Points on a hilly landscape, in no order, each with its height.
From any point a climber steps to the highest of the 2 points nearest to it. It stops when none of these is higher. Distance is the straight distance between rows; heights are no part of it.
J_681: 11, 0, 18, 0, -9, 14, 7, 9, 3, -7, 3, -1, -7, -20, 5, -3, -2, 10, -2, -13, 16, -6, 1, 12, 1, 12, 0, 7, -5, -7, 14, -10, -11, 7, 7, 3, 0, -3, -2, -12, 9, 0, 1  height 472
J_441: 7, -11, -2, 8, 5, -12, -17, 0, 9, 6, 5, -6, 7, 9, -8, -12, 0, -9, -10, 19, -2, 23, -10, 4, 11, -3, -6, 2, 4, 6, -13, 3, -2, -2, 7, -17, 1, 4, 5, -9, -19, -14, 5  height 389
J_349: 1, 9, -1, 8, -3, -6, -2, 7, -8, -15, 16, 11, 2, -10, 3, 7, -9, -12, -7, -6, -9, 10, -16, -5, 10, 0, 11, 15, 10, 3, -8, -7, -2, -4, 1, -1, -25, 13, 6, 4, -1, -8, 2  height 316
J_701: -15, -13, 0, 2, -6, 13, 18, -12, -9, -8, -9, 2, 15, 1, 10, 5, -14, 7, -6, -9, 10, -5, 1, -8, -3, 9, 0, -9, -10, -5, 23, 6, -15, 11, -15, 8, -11, 17, 4, 13, 0, 2, -15  height 627
J_449: -6, -3, 0, -5, -2, -15, -13, -3, 7, 8, -21, -17, 0, 18, -7, -12, 12, -1, -4, 15, 1, 17, -4, -23, 2, -14, -5, 3, 12, -3, -8, 15, 14, -3, -13, -2, 17, -10, -9, -9, -9, -5, 2  height 127
J_782: 5, 8, 11, 4, 1, -3, -8, -4, 5, 3, 14, 3, -16, 8, -7, 8, 4, 1, 3, 1, 14, 3, 8, 14, -6, -5, -8, -7, -13, 3, -2, 2, 0, 1, 10, -7, 13, -3, -7, 5, 16, 4, 16  height 416
J_962: 6, -4, 18, 9, -4, 4, -10, 12, 6, -2, 10, -12, -7, 10, -10, -12, 15, -7, 10, 4, 5, 9, 7, -9, 14, 8, 6, 19, 0, -5, 7, -15, -17, 9, 27, -6, 16, -12, -1, -15, -15, -6, -2  height 596
J_673: 15, 9, -9, -13, 4, -5, 4, 12, 3, -3, 5, 0, 15, 1, 14, -18, -2, 9, -10, 0, -5, -6, 2, 23, 8, 7, -5, -8, -1, 3, -12, -9, -10, -1, -6, -5, -7, 17, -4, -8, 21, -1, 8  height 510
J_272: -14, -29, -9, -2, 1, 14, -5, -6, 4, 5, -8, 13, -3, 9, 5, 6, -3, 16, 5, 10, 5, -5, 3, -16, -9, 5, 9, -20, -9, -7, 10, -10, -7, 11, -8, 10, -7, -4, -10, 25, -8, 0, -13  height 560
J_409: -10, -8, -5, -6, -12, -11, 13, 2, 12, -2, -9, -2, 11, 2, 9, 12, 5, 10, -2, -11, 20, -5, 11, 7, -7, 11, -6, -29, -27, -9, 13, 7, 3, -4, -7, 9, 2, 9, 4, 10, 15, 17, 7  height 393
J_27: -20, 21, -11, 6, 2, -5, 0, -9, -16, -5, 7, 2, -10, -21, -7, 3, 11, 9, 12, -10, -8, 0, -8, -35, 7, -12, 34, 7, -6, -11, -7, -2, 10, 2, -12, 5, -22, 2, 12, 8, -6, -10, -16  height 633
J_8: -8, -7, -17, -1, 5, -1, 10, 2, 6, -9, -9, 16, 11, -10, 1, 11, -7, -2, 2, -6, -5, -20, 0, 19, -11, 10, 10, -21, -2, -4, 16, -20, 2, -1, -3, 3, -11, 9, 21, 1, 4, 5, 0  height 493
J_882: 26, 5, -4, -8, 11, -9, -1, 11, 12, -9, 20, -3, 9, 12, 7, -10, -2, 12, -5, -3, -11, -6, 6, 28, 5, 2, -18, -1, -11, 5, -18, -11, -15, -9, 1, -12, 4, 10, 4, -17, 27, 5, 25  height 480
J_784: 5, -13, -10, -1, 1, -2, -11, 2, 12, -1, 3, 3, -5, 4, 3, 5, 6, 11, 1, 1, 0, 4, -5, 1, -11, 2, -9, -3, -3, -3, -1, 3, 13, 0, -8, 18, -3, -12, -25, 16, 4, 15, 6  height 623
J_379: 1, 13, 14, -2, 2, 12, -3, 4, -21, -2, 11, 3, -9, -16, -10, 9, -6, -19, -9, 10, -2, -1, 6, -1, 14, -2, 8, 10, 11, 17, -7, 9, 3, 6, 10, -17, -15, 5, 17, -16, -14, -13, 3  height 562
J_474: -4, 4, 3, 1, 1, 2, -3, -3, 3, 3, 9, 6, -6, -7, -11, 22, -1, -2, 3, -6, 9, -2, 12, 19, -12, -3, -7, -10, -14, 9, 4, 1, 17, -4, 9, -9, 6, -2, 19, -3, 11, 10, 10  height 433
J_275: -9, 11, 3, 17, 5, -18, -8, -8, -6, 14, 8, -6, -13, 19, -9, 4, 5, -16, 3, 21, -2, 13, 6, -10, 2, -12, 0, 4, 15, 2, -3, 7, -9, -2, 20, -23, 15, 5, 5, 7, -12, -11, 2  height 625
J_925: -4, -3, 2, 14, 0, -16, -15, -11, 9, 11, 5, -1, -18, 9, -5, 4, 1, 0, -8, -1, 14, -5, -4, -12, -6, -13, 1, -2, -2, -4, 10, 24, -8, 2, 0, 11, 8, 7, -18, 17, 2, 7, 5  height 405
J_215: 11, 0, 5, -8, 15, 7, 0, -4, 11, 4, 8, 0, -2, 6, 0, 13, -1, 1, -17, -4, -7, -10, 10, 34, -3, 3, -18, 5, 14, 18, -1, -7, 2, -1, 8, -15, 9, 19, 16, -22, 11, 2, 15  height 318
J_790: -4, -10, 0, 4, -3, -8, -4, 5, -1, -8, -4, -9, 2, 21, -1, -11, 1, -6, 21, 2, -8, 8, -3, -11, 0, 5, -5, -6, -10, -8, -4, -6, 1, -8, 2, 4, 11, -24, -8, 26, -7, 5, 2  height 49
J_772: -2, 22, 4, 6, -4, -9, -3, 18, -21, 1, 1, -1, 0, -5, 2, 5, -2, -3, -7, -5, 3, -6, 12, -3, 11, -1, 13, -8, 11, 6, 3, -7, 5, 3, 1, -3, -9, 8, -2, 8, 5, 5, -7  height 575
J_552: 3, 4, 6, -11, -2, 4, 5, -3, -5, -8, 2, 3, 11, -28, -10, -12, -7, -6, -4, -6, 4, -15, 8, 16, 2, 4, 11, -8, -16, 17, 5, 12, 1, 9, -4, 11, -19, 12, 12, -4, 6, -4, -6  height 463
J_164: 5, 6, -4, -2, -5, 13, 18, -1, -9, -4, -9, 5, 11, -17, 13, -2, -11, -3, 3, -8, -4, -4, -8, 6, 4, 6, 5, 2, 7, -4, 5, -6, -3, -2, -2, -1, -15, 8, 4, -12, -3, -5, -11  height 512
J_34: 7, -3, 3, -12, -2, 5, 14, -4, 3, -3, -5, -6, 14, -13, 1, -19, -3, -1, -7, -4, 6, -19, 6, 25, -6, 7, -8, -14, -16, 9, 5, 16, -8, 3, -3, 5, 1, 16, 15, -13, 12, 1, 4  height 439
J_979: -6, 12, -8, 5, 4, 0, 0, 7, -6, -4, 8, 17, -13, -20, -4, 24, -2, -13, 2, -2, -12, 7, -19, -16, 12, -4, 23, 16, 4, -3, -8, -9, 1, -6, 8, -12, -29, -4, 13, -3, 1, -15, -4  height 298
J_316: 8, -1, 0, -10, -7, 11, 21, 0, -8, 3, -18, -5, 16, -2, 10, -10, -6, -3, 4, 0, -8, -4, -6, 12, 4, 8, -11, -2, 7, -2, -5, -2, -8, -11, 0, -6, 6, -3, 9, -12, -2, -6, -7  height 542
J_411: -12, 5, -1, -1, 0, -7, -4, -9, 2, 16, -12, -9, -7, 20, -12, 4, 17, 4, 9, 9, -4, 3, -1, -19, -7, -15, -8, 8, 8, -4, -10, 13, 17, -7, -8, 3, 23, -14, -3, 5, -15, 3, -4  height 139
J_587: 13, -3, 10, -3, -5, -10, -5, 4, 2, -2, 4, -12, 15, 17, -2, -18, 1, -3, -10, 10, -3, 9, -2, 9, 16, 1, -8, -2, 1, 1, -18, 1, -19, -3, 8, -15, 15, 0, 8, -12, -3, -15, 9  height 421
J_929: -8, 6, -4, -3, -1, -4, 1, 0, -9, -8, -3, -11, -5, -2, -10, -21, 1, 13, 13, 1, 3, 8, 2, -27, -6, -5, 10, -3, -5, -9, -5, -1, 23, 3, -18, 14, 10, -20, -15, 15, -6, 4, -3  height 544
J_949: 13, -13, -2, -4, 8, 13, 2, 0, 20, -4, 4, 16, -7, -10, 2, -13, -3, 2, 2, 6, 5, -5, -13, 19, -14, 7, -4, 1, -9, -7, -7, -9, -8, -4, 4, 2, 0, 4, 0, -6, 5, -5, 7  height 327
J_14: 8, 1, 2, -1, 9, -2, -2, -1, -2, 11, 5, 1, 3, -3, 0, 6, -7, -10, -21, 1, -14, -13, 4, 26, 4, -4, -10, 7, 18, 19, -7, 8, -2, 0, 2, -4, -4, 22, 12, -11, 4, 1, 8  height 335
J_986: -5, 18, 14, 13, 6, -4, -9, -2, -19, 5, 10, -2, -20, 7, -13, 11, -7, -14, -9, 9, 2, -2, 7, -3, 5, -9, 0, 8, 20, 12, -1, 13, -4, 6, 16, -23, 7, 9, 10, 0, -6, -5, 10  height 595
J_688: 9, -4, 12, -5, -9, 10, -5, 1, -8, -5, 9, -1, 6, -16, -7, -17, 3, 0, 2, 6, 9, -6, 9, 1, 9, 4, 14, -7, -14, 8, 0, -1, -8, 9, 9, 7, -6, -6, 2, -4, -9, -7, -7  height 492
J_504: -10, 3, 2, 4, -1, 3, 2, 0, 3, 17, -7, 7, -19, 13, -12, 16, 1, 1, 6, 8, -4, 0, -3, 5, -12, -11, -13, 6, 11, -3, -9, 4, 23, -6, -3, -14, 20, -12, 1, 3, -8, 3, 2  height 152
J_804: 7, 8, -1, -8, -4, -7, -4, 17, -9, -5, 7, -3, 17, -2, 12, -12, 4, 2, -11, 1, -1, -2, 12, 11, 17, 6, 8, -8, 0, 7, -7, -9, -5, 8, -6, 6, -19, 11, -14, -1, 4, -4, -1  height 541
J_481: -2, -3, -6, -15, -7, 2, 14, 0, 2, 0, -13, -1, 10, -5, 16, 1, 4, 16, -2, -4, 12, 3, 5, 3, -9, 12, -5, -13, -12, -5, 9, -4, 4, 5, -17, 11, -11, 3, -14, 6, 19, 9, -5  height 373
J_738: -11, -12, -10, 5, 1, 5, 3, -1, -1, 3, -12, 17, -2, 1, -1, 11, -7, 13, 13, 3, -8, -16, 2, 4, -5, 8, 11, -22, -6, -11, 7, -11, -3, -4, 0, -4, -6, -1, 6, 14, -9, 1, -17  height 525
J_729: 10, -7, -10, -11, 13, -8, -6, -5, 17, 17, -1, 14, -8, -4, -2, -6, 1, 11, -13, 7, 3, 0, -7, 15, -14, -13, -9, -4, -3, 2, -9, 18, 9, -1, -12, 3, -3, 13, -22, -15, 10, -3, 16  height 372
J_710: -5, -4, -10, 3, 6, 5, 2, 4, -7, -21, 5, 10, 2, -6, 7, 8, -9, 2, 4, -15, -10, 1, -11, -2, -8, 11, 4, 4, 8, -7, 9, -13, 9, 1, -10, 15, -21, -7, -1, 13, 7, 10, -3  height 679
J_842: 6, -2, -10, -9, -1, 4, 16, -4, 13, 12, -9, 4, 4, -16, 9, 5, 0, 6, 5, -9, 7, 3, -6, 12, -18, 1, -11, 1, -6, -3, -1, 0, 16, -11, -8, 4, -1, 4, -4, -10, 14, 8, 0  height 354
J_292: 10, -13, -11, -9, 6, -1, -6, 0, 16, 11, 2, 16, -5, -10, 6, -14, 1, 9, -10, 13, 6, 3, -10, 11, -8, -4, 6, -8, -3, -5, -10, -3, 3, 3, -6, 2, -6, 14, -18, -1, 0, -10, 0  height 350
J_510: 0, 3, -5, -8, 6, 6, 0, 1, -6, 14, -9, -7, 5, 5, -2, 1, 3, -9, -4, 12, -19, 16, 0, -7, 4, -8, -14, 16, 25, 12, -21, -3, 17, -10, -3, -15, 7, -9, 3, -13, -12, 0, -5  height 187
J_220: 5, -5, 12, -7, -10, 8, 8, -3, 1, 10, -21, -8, -5, -6, -2, -13, -4, -2, 10, 13, 8, 13, 0, -4, -2, -1, -4, 0, -3, -4, -5, 2, 2, -2, 7, -16, 19, -16, -6, -12, -12, -16, -3  height 260
J_798: 14, 0, 11, -20, 0, 19, 7, -3, 7, 16, -11, -8, -7, -3, 3, -8, 0, 0, -5, 11, 0, 7, 2, 13, -1, 3, -14, 9, 7, 10, -9, 0, 7, -1, 3, -20, 16, -7, -2, -25, 2, -16, 7  height 282
J_28: -12, -1, -12, 3, 2, 5, 1, -4, -13, -11, 1, 1, -12, -12, -3, -14, -5, 16, 20, 0, 3, 13, 2, -34, -1, 0, 25, -5, -2, -16, 1, -14, 19, 7, -14, 7, -7, -17, -9, 14, -11, -5, -11  height 569
J_328: 5, -10, -8, 1, 1, 17, 0, 6, -8, -21, 2, 5, 7, -7, 13, -3, -7, -5, 9, 0, -12, 2, -8, -11, 4, 9, 8, 8, 9, -2, 12, -14, 4, 7, -3, 13, -23, -17, -12, 6, -13, 3, -4  height 715
J_178: -9, -3, -13, 3, 6, -4, -6, 1, 9, -8, 2, 11, -6, -9, -3, 15, -3, 8, -3, -10, -3, -7, -8, 1, -14, -1, -1, 1, 5, -8, 7, -1, 23, 2, -17, 18, -11, -2, 0, 12, 7, 18, 4  height 652
J_542: 4, 4, -3, -1, -5, -3, 5, 4, -11, -4, 1, -5, 14, 7, 1, -8, -7, -2, 1, -2, -11, 4, -5, 3, 1, 1, -10, 1, 3, 1, -13, 5, 6, -11, -9, 5, 2, -7, 2, 6, 7, 8, 2  height 579
J_968: -2, 10, -1, 7, 2, 4, 3, 2, -15, -5, 3, -10, 4, -3, -5, -4, -10, -13, 0, 5, -9, 20, -11, -13, 4, -10, -9, 21, 22, 3, -18, 7, 13, -9, -4, -12, -5, -4, 9, -14, -12, 2, 4  height 204
J_145: -17, -5, 2, -6, -5, 5, 1, -4, 2, -3, -16, -5, 7, 20, 21, 2, 20, -8, 4, -5, 11, 6, 9, -26, 8, 13, 6, -4, -1, -6, 25, -16, -25, 10, 1, 16, 6, -5, -18, 17, 8, -10, -11  height 88
J_78: 10, -7, 2, 8, 9, -10, -14, -6, -1, 6, 10, -5, 11, 13, 1, 7, -2, -1, -17, -6, -15, -5, 3, 17, 10, -14, -20, 7, 2, 13, -16, 20, -12, 3, 0, 0, 2, 13, -6, -14, 7, 5, 13  height 357
J_86: -8, 25, 3, 7, 6, -28, -9, 7, -11, 11, -6, -10, 3, 26, 10, 6, 8, -15, -10, 0, -4, 2, 14, -11, 15, -13, 5, 7, 18, -3, -6, 3, -11, -4, 0, 0, 18, 14, -6, 8, 18, 2, 3  height 626
J_544: 5, -13, 13, 8, -12, 8, -2, -4, 0, -7, -13, -18, 4, -2, 4, -22, -7, -7, 2, 8, 10, 14, -9, -17, -2, 2, -4, 2, -6, -8, 4, 12, -3, 2, 1, 0, 10, -19, -8, -2, -13, -8, -2  height 241
J_814: -12, 1, 5, -7, -12, -2, -7, 1, 1, 3, -21, -10, 7, 15, 13, 1, 15, -6, -6, 2, 4, -4, 3, -24, 6, 2, 2, -1, 7, 3, 15, 7, -12, 11, -7, 14, 4, -11, -17, 10, -4, 1, -12  height 100
J_11: -18, 8, -6, 2, -1, 7, 21, -13, -13, -16, -7, 3, 8, -11, 2, 2, -13, 13, 0, -18, 4, 0, -8, -16, -4, 2, 8, -1, 2, -17, 10, 3, 8, 6, -26, 8, -12, 11, 12, 2, -1, 2, -14  height 611
J_147: -1, -24, 6, -5, 3, 25, 3, 2, 7, -6, -6, 12, -8, -9, 12, 0, -4, 21, 2, -1, 13, -4, 6, -3, -9, 12, 7, -15, -11, -15, 11, -23, -9, 14, -3, 7, -6, 2, -13, 11, 7, -2, -6  height 528
J_16: -12, 12, -4, 8, -1, -22, -13, 6, -3, 17, -12, -10, -1, 21, -2, -2, 12, -19, -4, 14, -2, 8, 5, -20, 14, -9, 8, 0, 19, 2, -6, 0, -3, -2, 8, -11, 14, 5, 1, 4, -8, -10, -4  height 658
J_224: 13, 0, -9, -9, 9, 19, 15, -10, 23, 0, -1, 6, -6, -19, 4, -1, -3, -3, 9, -7, -1, -1, -18, 19, -21, 4, -16, 10, -9, 3, 2, -8, 2, -16, 0, -2, 0, 0, 3, -17, 15, 3, 8  height 338
J_513: 7, -10, 14, -11, -11, 11, -1, 12, 10, -2, -5, -4, -6, -3, 12, -9, 17, 16, 3, -1, 16, -1, 7, -5, 1, 14, 3, -1, -13, -14, 5, -20, -16, 12, 6, 5, 6, -8, -19, -5, 8, -3, -5  height 497
J_365: 7, 0, 13, -14, 1, 10, 2, -5, 9, 17, 1, 1, -13, -2, -6, 14, 1, 6, -9, 2, 6, -4, 10, 25, 0, 5, -14, 4, 12, 10, -2, -8, 5, 5, 13, -17, 14, 6, 9, -18, 2, -6, 5  height 301
J_239: -3, -8, -11, -2, -3, 12, 16, -8, -8, -17, -1, -5, 13, -3, 11, -22, -16, 6, 4, -4, -1, 14, -12, -20, -5, 3, 2, 6, 3, -13, 2, 5, 7, 4, -26, 9, -12, 0, -5, 3, -6, -5, -2  height 646
J_24: 6, 0, -5, 1, 10, -8, -15, -5, -2, 6, 22, 5, 8, -3, -12, -7, -4, -10, -10, 13, -8, 21, -5, 7, 7, -10, 1, 6, 5, 17, -22, 4, 0, -5, 6, -14, -13, 14, 9, -12, -6, -12, 6  height 362
J_596: 19, 0, 5, -1, 2, -6, 6, 11, -3, -18, 15, 2, 7, 15, 1, -10, -15, -1, 1, -3, -12, 3, -5, 23, -1, 2, -15, 2, -7, 0, -16, -5, -15, -14, 7, -13, 12, 3, 14, -5, 7, -7, 15  height 452
J_68: -17, 25, -1, 8, 0, -19, -4, 11, -20, 4, -3, -12, 3, 17, 1, 1, 5, -2, -12, -2, -5, -9, 11, -17, 15, -7, 10, -2, 19, 2, 0, 6, 1, 5, -12, 6, 5, 9, -5, 14, 3, 14, -6  height 602
J_2: 3, 9, 20, 7, -4, 5, 3, 1, -7, 4, 7, -7, -9, 9, -9, 2, 14, -8, 12, -1, 4, -10, 16, -2, 9, 3, 2, 12, 2, 1, 15, -8, -23, 3, 31, -2, 22, -5, 8, -7, -8, -2, -7  height 624
J_785: 9, 2, 13, 5, 4, -6, -13, -15, 9, -2, 28, 0, -5, 9, -6, 20, 9, 7, -5, -9, 8, 4, 13, 22, -2, -9, -15, 6, -12, 13, 0, 11, -9, 9, 14, -5, 10, 11, -2, -8, 15, 8, 13  height 399
J_974: -9, 2, -10, 4, 0, 1, -8, 0, -8, -4, 8, 11, -9, -20, -2, -3, -4, 0, 16, -3, 0, 11, -3, -27, 8, 0, 33, -3, -6, -8, -2, -14, 10, 2, 0, -2, -24, -10, -3, 10, -4, -11, -12  height 599
J_575: 11, -2, -12, 8, 11, -12, -14, 1, 4, -12, 26, 9, 6, -5, 1, -6, -7, -8, -10, -2, -12, 13, -17, 8, 9, -3, 2, 14, 2, 5, -14, -2, -12, -5, 3, 2, -19, 14, -1, -2, 1, -11, 14  height 336
J_997: 3, -8, 5, -7, -11, 15, 13, -4, 1, -11, -4, -8, 16, -11, 15, -11, -1, 2, -6, -10, 11, -5, 6, 1, 0, 8, 3, -1, -20, 4, 18, 14, -17, 20, -12, 14, -21, 16, -8, 3, 0, -2, -13  height 594
J_577: 17, -9, 10, 8, 0, -14, -10, -8, 17, -4, 18, -9, 7, 18, 6, 9, 13, 12, -8, -11, -2, -5, 5, 17, 7, -2, -20, 16, -9, 6, -5, 14, -25, 6, 11, 6, 7, 10, -10, -16, 8, 9, 18  height 380
J_319: -6, -11, 2, 5, 0, 2, 0, 5, -2, -2, -8, 0, 0, 16, 13, 5, 9, -1, 17, -5, -4, 6, 7, -14, 7, 14, 13, -8, -3, -16, 13, -30, -21, 1, 13, 2, -1, -10, -16, 18, -8, -2, -14  height 73
J_959: -2, -6, 1, 3, -6, -16, -19, -3, 8, 2, -12, -13, 9, 21, 5, -7, 12, -9, -7, 5, 5, 11, -4, -16, 10, -3, -3, 1, 0, -1, 1, 13, -7, 2, -3, 10, 7, -8, -15, 7, -6, 0, 4  height 113
J_799: -1, 2, -1, 3, -3, -4, 14, 4, -6, -12, -4, 8, 12, -10, 7, 8, -12, -7, -8, -14, -3, -8, -7, 17, 0, 8, 2, -6, 7, -3, 11, -7, -11, -6, 0, -2, -9, 20, 24, -3, 5, 1, -4  height 487
J_252: -11, 10, -1, -9, -3, -8, 4, 0, -3, 6, -5, -7, -4, 1, -8, -3, 5, 18, 0, -3, 14, -5, 6, -7, -8, -9, -1, -10, -8, -3, -2, 15, 26, 0, -19, 12, 10, -4, -9, 6, 11, 14, -1  height 518
J_237: 2, -2, -6, -1, 7, 11, 9, 4, 4, 11, -11, 9, -7, 6, -5, 8, -6, -2, 9, 9, -20, 3, -9, 13, -4, 0, -16, 12, 16, 2, -14, -10, 10, -13, 5, -18, 10, -9, 3, -6, -15, -2, -4  height 168
J_616: -22, 15, -3, 0, -3, -8, 4, -5, -5, 20, -16, -10, -4, 9, -11, 10, 12, 0, 7, -2, 0, -22, 13, -19, -3, -5, 5, -12, 0, 6, 15, 14, 6, -3, -3, 5, 19, -11, 7, 15, 0, 18, -14  height 479
J_586: -3, 13, -24, -4, 15, 6, 10, 1, 10, -4, 2, 20, -6, -24, -1, 14, -7, -6, 3, -5, -19, 5, -27, -5, 0, -1, 14, 16, 9, -2, -8, -16, 7, -13, -2, -3, -24, 2, 8, -7, 14, -8, -9  height 280
J_802: -13, 10, -2, 17, 4, -10, -10, -14, 9, 14, 12, 4, -26, 7, -13, 12, 0, 7, 2, 0, 11, -12, -1, -13, -16, -17, 3, -3, -7, -3, 11, 23, 11, -3, -2, 5, 11, 1, 5, 22, 3, 13, 8  height 420
J_628: 5, -9, 8, 9, -4, -1, 3, 7, -6, -13, 2, -11, -1, 19, 5, -2, 6, -9, 20, -10, -6, 2, 5, -8, 0, 10, 2, 1, -7, -7, 12, -16, -17, -7, 17, 13, 10, -18, -10, 23, 2, 3, 1  height 61
J_951: 0, 2, -4, 6, -5, -5, -5, -1, -9, -11, 8, -16, 18, -3, 2, -21, -9, -3, -3, -5, -5, 16, -7, -11, 2, -4, -3, 8, 1, 0, -4, 14, 9, 3, -12, 10, -12, -6, -12, 4, -5, 5, 7  height 610
J_33: -16, 4, -2, -2, -5, -2, 7, -9, -2, 8, -17, -4, -5, -11, -12, 12, -5, 9, 6, -9, 11, -15, 5, -8, -12, -6, 3, -14, -6, 2, 14, 14, 23, -1, -11, 7, 12, -8, 8, 6, -2, 19, -9  height 499
J_811: 2, -6, -7, -11, -4, -7, 17, 4, 12, 2, -15, -2, 17, 4, 7, 1, 0, -1, -4, -3, 3, -12, 9, 25, -7, 4, -13, -25, -13, -1, -1, 5, 6, -11, -4, -1, 9, 14, 14, -8, 15, 9, 14  height 415
J_228: 10, 3, 14, -4, -5, 16, 1, 7, -9, -8, 19, 9, 3, -19, -10, -7, 3, -9, 7, 4, -3, -8, 3, 4, 18, 4, 15, 13, -4, 8, 0, -2, -10, 5, 16, -3, -13, 0, 17, -27, -21, -16, -6  height 526
J_933: 0, -21, -10, -10, -1, 5, 0, 2, 19, 10, -12, 17, -11, 8, 3, 12, 8, 15, 4, 6, 8, -12, -1, -2, -13, 0, -2, -19, -11, -11, 1, -1, 14, 0, -7, 12, 4, -8, -15, 16, -2, 8, -2  height 593
J_204: 1, -4, -2, 8, -2, 6, 0, -3, -8, -12, -10, -5, 2, -7, -5, -11, -11, -11, 10, 10, -4, 13, -15, -20, 1, -3, -2, 10, 9, -7, -4, 7, 9, -4, 0, -5, -2, -15, 6, -4, -26, -4, -4  height 222
J_3: 13, -2, 12, 2, 0, 5, -11, 11, -2, -8, 12, -5, 0, 9, -11, -7, 10, -5, 1, 12, -9, 6, 7, 7, 13, 6, 1, 12, 7, 10, -5, -12, -6, 7, 19, -8, 5, -16, 6, -13, -22, -4, -1  height 622
J_118: 16, -12, 1, 2, 3, 8, -12, 9, 5, -9, 8, 1, 6, -3, 2, -10, 3, -5, -7, 9, -8, -4, -7, 6, 0, 6, -4, 12, 9, 6, 1, -3, -4, 9, 6, 11, -10, -13, -12, -2, -11, 4, 5  height 667
J_794: 3, 2, 9, 4, 0, 8, 5, -2, 3, -6, 0, 9, -13, -20, -9, 17, -7, 0, 3, -11, 8, -3, -2, 17, -5, 4, 3, 2, -8, -2, 5, -15, 1, -5, 12, -7, 1, -7, 12, -7, 9, -1, 1  height 451
J_613: 3, -7, 3, 3, 2, -11, -9, -7, 15, 12, 3, 8, -14, 2, -6, 9, -2, 10, -11, -3, 19, -5, 2, 10, -10, -9, -5, -14, -16, 0, 2, 25, 5, -1, -5, 4, 4, 12, -12, 4, 10, 5, 15  height 396
J_823: -14, 10, -1, 10, -3, -4, -2, -5, -16, 17, -7, -5, -3, 1, -7, 17, 6, -6, 8, 1, -9, -14, 8, -6, 1, -3, 6, -1, 9, 12, 6, 4, -1, -4, 13, 1, 1, -8, 9, 9, -10, 9, -17  height 459
J_388: -16, 12, -5, 22, -2, -11, -4, -11, -5, 13, 7, 2, -13, 1, -11, 26, 0, -5, 13, -7, -1, -21, 7, -7, -12, -8, 6, -5, -4, 5, 17, 9, 4, -10, 11, -6, 10, -1, 28, 17, 0, 12, -3  height 438

Two climbers start at each pair of points below. Name the first point that both come to, or write none.
J_349 and J_552 | J_16
J_224 and J_586 | J_16
J_688 and J_823 | none

For each start below, name every point that the climber comes to, in order.
J_979 | J_349 J_575 J_24 J_441 J_587 J_596 J_882 J_673 J_804 J_772 J_68 J_86 J_16
J_802 | J_388 J_823 J_616 J_33 J_252 J_929 J_28 J_974 J_27
J_799 | J_164 J_316 J_542 J_951 J_239
